Points on a hilly landscape, in no order, each with its height.
A ball rolls from a point to the lowest of its 6 nearest points, and stops where none of them is lower. Distance is the straight distance between rows; heights are no part of it.
j_74: [  9   8   1   2  -6 -11   1 -17  12]  height 194
j_879: [  8  27   2   9   3 -16  -6 -15  -8]  height 275
j_569: [ 19  36   3  24  26 -16 -12 -16 -50]  height 500
j_781: [-20 -23   0 -11   5  15   2  23   7]  height 593
j_695: [  0   0 -13 -14 -19  18   6  23 -12]  height 72
j_744: [-24 -10  23   7  11   6  -7   0  11]  height 414
j_367: [  4  -7   3  -2 -13  -5   5  -6  18]  height 291
j_6: [-29  -1  16   0  15  23 -11  30 -23]  height 685
j_888: [ 10  27  -6   6   0  -9  -5  -9 -18]  height 298
j_533: [ 26  28 -29   4   1 -21   6 -14 -23]  height 432
j_880: [ -2   3  -4  -9 -15  10   4  13  -2]  height 219
j_461: [ -4  -3  14   6   0  -5  -2 -15  19]  height 280
j_161: [ 21  21 -17   6   0 -28   3 -17   3]  height 378
j_937: [ -8 -50  -5  -9   7  14  10  13  27]  height 410
j_972: [ 22  30 -26   3   0 -11   1 -12 -34]  height 353
j_162: [ 15  20 -12   0  -7 -15   4 -12   0]  height 292
j_238: [ 17  30 -14   5  -1  -7  -4 -11 -30]  height 303
j_222: [ 15   5  -8  -4 -14  -8   6  -3   9]  height 195
j_207: [ -4  13  18   9   3  -8  -8 -14   3]  height 191
j_544: [ 12  25  -9  -1  -8   1  -3  -2 -25]  height 237
j_644: [  9  18   8  16   6 -25  -4 -28   7]  height 180
j_168: [ -8  -2  -9 -13 -14  21   3  28 -15]  height 226
j_412: [-29 -22   9  -7  17  17  -2  22   5]  height 648
j_577: [-11 -28  -8 -16  -4  16  11  30  11]  height 497
j_600: [ -8  -7  25  14   8  -4  -7 -22  20]  height 319
j_306: [ 22  28 -22  -2  -6  -3   0  -7 -37]  height 320
j_986: [ -2 -47 -11 -17  -4  11  12  28  22]  height 442
j_13: [ 16  32  -7  10   8  -5  -9 -13 -44]  height 380
j_630: [ -6  15   8   2  -5  10  -9   7 -21]  height 254
j_826: [ -2 -35  -2  -8  -7   8  10   7  26]  height 288
j_529: [-21 -12  -4 -14   1  24   2  32 -11]  height 470
j_932: [ -3 -23   4  -5  -8   4   7  -3  24]  height 173
j_768: [  2  -9  -4  -9 -17   5   7  11  12]  height 317
j_454: [-14 -45  -5 -17  13  15   8  22  22]  height 489
j_717: [ 14  32 -12  14  11 -22  -2 -18 -19]  height 358
j_232: [ 22  14 -17  -8 -17 -10   6  -2   0]  height 284
j_519: [  2  12   1   1 -10  -3  -1  -1   1]  height 91
j_215: [  7  31  16  20  14 -21 -13 -16 -14]  height 297
j_994: [-17 -34   9  -3  10  12   4   7  21]  height 441
j_698: [-21 -46   0 -10  25  16   4  14  20]  height 539
j_180: [  8  15 -13  -9 -19  11   0   8 -24]  height 125
j_604: [ 23  -1  -9   0 -11 -22   8 -18  22]  height 341
j_837: [ 16 -18  -6  -7 -18  -6   9  -2  26]  height 332
j_892: [-25 -39  15   4  21  15  -3  -2  24]  height 532
j_889: [  0 -20  10   3  -6   0   2 -12  26]  height 273
j_356: [-19   4   9  -2  -1  17  -8  18 -14]  height 426
j_811: [-28 -32  13  -2  22  12  -2   7  16]  height 544
j_9: [  0 -14  -6 -13 -18   7   8  17   9]  height 328
j_900: [-15  -9  13  -1   0   6  -1   0   9]  height 329
j_78: [ 15   9   1   9   1 -24   3 -28  17]  height 279
j_607: [  3  26  15  14   7  -5 -13  -7 -23]  height 365
j_419: [ -1  11  20  15   8 -16  -8 -27  15]  height 255
j_980: [-15  14  20   8   4  10 -13   8 -19]  height 379

For each start below, name the point where the ball stops.
j_544: j_695
j_577: j_932
j_937: j_932
j_356: j_695
j_781: j_932
j_986: j_932
